Each row is a point on a tangle of strands that fork, close into loops and nearly touch. The rows are in no order.
Points whose rows are less than 29.2 apart are linked; no others are. Some points are linked to none.
Kob: [  3   5  -6 -13 -31  22 -14  -8   3  21  -2  -6  20   3 -11 -10 -12]
Fivor: [  7  39   9   6   0  29  26  -9 -13  -5  11  11  -6   3   3  -3  -5]
Fos: [-14  30  -5  16  19  -3  32   3 -11 -11   9   1 -18  -1  19   8  -1]
Paz: [-10 -23   1   7 -10  17 -32   1   3 -27   6  -9   1   1 -16 -24  11]
gituk: [-11 -39  -5  -6  -7   7 -47   4  14 -19 -11  -9 -14   4 -19 -20   3]
dipep: [-15  41  -2  10  13   5  30  -4  -6 -11  10   2 -17   5  18   6  -2]
gak: [ 12  33   8  12   7  19  31  -5 -18  -8   9  11 -11  -4   8   1  -2]
mupuz: [ 35 -15  31   2  26 -25  -5   8   1   3 -11  17  -6  -3  -4  -2  22]
vopaf: [-14 -37 -20 -11 -15  12 -50   5  17 -18  -6 -16  -8  -4 -18 -17  -5]
ras: [  8 -17  19  13  -3  10 -20   0  -5 -12   0   0  -1   3 -13 -26  14]
zana: [ 27   2   4  12  25  -8  38  11 -24  -1  -3  16  -3  -9  11  15   3]
Dep: [-13  27 -17 -18 -24  11   7 -17  11  20  -4  -5  18  10  -1  11 -15]
Kuzin: [ 24  -3   0   9  29 -21  33  17 -18  -1  -5  16  -1 -10  16  22   8]
tiz: [  2 -36  17   7   6   2 -36   3   6 -25  -4   4  -8   3 -16 -22  15]
vusod: [-22  47  -9  -9 -10  17  18 -14  10  -1   6   3   5  14   2  10 -14]
tesel: [-14  48  -5  -2  -5  15  19 -12   4  -3   5  -2  -3  13   6   5  -5]
selaf: [-15   2 -32 -29 -16 -12   1 -20  20  35   5  -9  19  -6   9  21 -25]
Didin: [-23  19 -17  -7 -17 -11  -1 -10  11  18 -10 -22  -2  11   5   6   2]
lanen: [-29   6   1  21  27 -22  27  18 -15  -7  14   4 -17  -4  26   5   4]
vaza: [-23  -2   3  21  28 -33  22  17 -11  -4  10   6 -18  -6  27   5  11]
bip: [-32  17 -28 -21 -18  -6   8 -17  17  21   2 -10  16   6   7  22 -23]
vorib: [  8 -39  24   8  17  -3 -29   6   3 -28   1   8  -9   2 -12 -17  17]
Tolof: [  0  -8 -10 -15 -34  25 -22  -1   4  16   5  -6  25  -2 -17 -11 -18]
simez: [ 18 -39  30  13  18  -3 -15   9  -7 -24   5  11  -3  -3 -10 -10  16]
zud: [ -9  20 -13  -8 -19  -8  -4 -13   9  21 -14 -20   0   9  -1   3   5]
tumid: [ 25  10   9  18  18   2  35   5 -23  -4   1  14  -7 -10  12   5   4]
naped: [-43  18 -21 -13 -19  -9   4 -12  14  17   4 -15   9  11  10  17 -17]
denok: [-13 -25 -10   0 -16  18 -34   1   7 -25   4 -14   0   0 -16 -20   5]
Kog: [  4  11 -10 -15 -30  12 -10 -12   7  25  -9 -12  15   5 -10  -4 -10]
dezi: [ 33 -28  36   5  24 -15 -13  10   1  -4  -6  19  -4  -1  -9  -8  18]
bota: [ 29  -1  20  15  13 -10   8  -1  -7   0  -9   7  -6  -1   1  -7  19]
bulo: [-25  16  -2  20  22 -14  31  12 -13 -11  13   3 -21  -4  26   4   0]
der: [ 31  -7  20   3  29 -32   2   9   4   4 -12  15  -9  -3   2   6  25]
gusaz: [-15 -31 -22 -10 -17  17 -43   4  15 -24  -1 -22   0  -4 -17 -13  -2]
vitup: [ 33 -28  27  14  20  -1   9  17 -19 -11   7  21   7 -10  -3   4   8]
Dum: [ -6 -37   6   2  -4   6 -42   4  11 -18  -9  -4 -10   3 -22 -24   9]
Durob: [ 25 -37  37   6  23 -10 -16  12  -3 -15   1  19  -2  -5  -9  -9  14]
Kekar: [-21  39 -17 -13 -17  13  13 -17  12  11   0  -2  12  13   1  13 -15]
gumas: [  1  16 -12 -13 -24   2  -8 -13   8  23 -14 -14   6   6  -5  -1  -4]
panaf: [ 39 -16  15   8  25 -13  23  17 -18  -1  -4  19   8 -10   5  14   7]
leteg: [ -1 -18  -9 -14 -30  21 -31   2   5  10   5 -10  19  -5 -17 -15 -17]
rilam: [-21  12 -27 -25 -21  -8   1 -19  17  30  -1 -12  17   2   7  19 -19]
Bet: [-39  14 -18  -9 -17 -15  -1  -8  12  16   0 -22  -1  10   9  10  -4]
zit: [ 34 -20  22  16  19  -2  20  16 -23  -7   4  19   6 -11   1   7   4]
tege: [ -5 -28 -12 -14 -29  17 -38   4  10   6   4 -13  13  -7 -19 -14 -16]
zaru: [ 34 -13   7   4  29 -25  26  18 -14   2  -6  18   5 -10  11  21   8]
Savuf: [ 19  23  10  15  14  13  36   1 -22  -6   5  12 -12  -4   8   3  -3]
rir: [ -3   5 -26 -26 -22 -16 -11 -13  16  37  -8 -21   6  -5   0  10 -14]
dudu: [-13  43  -3   6   2  10  24 -10  -1  -5   4  -1 -10   9  14   2  -2]

A fork is a point with three links, a tip a point with one. Leave the first point through the second and follow the links. Name the first fork or tip that comes.
Fos, bulo | vaza
Dum, gituk | Paz
zaru, Kuzin | Fivor
zud, Didin | selaf
Didin, zud | tege
Savuf, tumid | vitup
bulo, Fos | Dep

Name the points in between on the shortest way along the links from the first point to the second, in order.
tege, Kog | leteg > Tolof > Kob
zana, zit | Kuzin > zaru > panaf
bulo, tesel | Fos > dipep > dudu
gusaz, tiz | vopaf > gituk > Dum
Tolof, naped | Kob > Kog > gumas > zud > Didin > Bet
Dep, tesel | Kekar > vusod
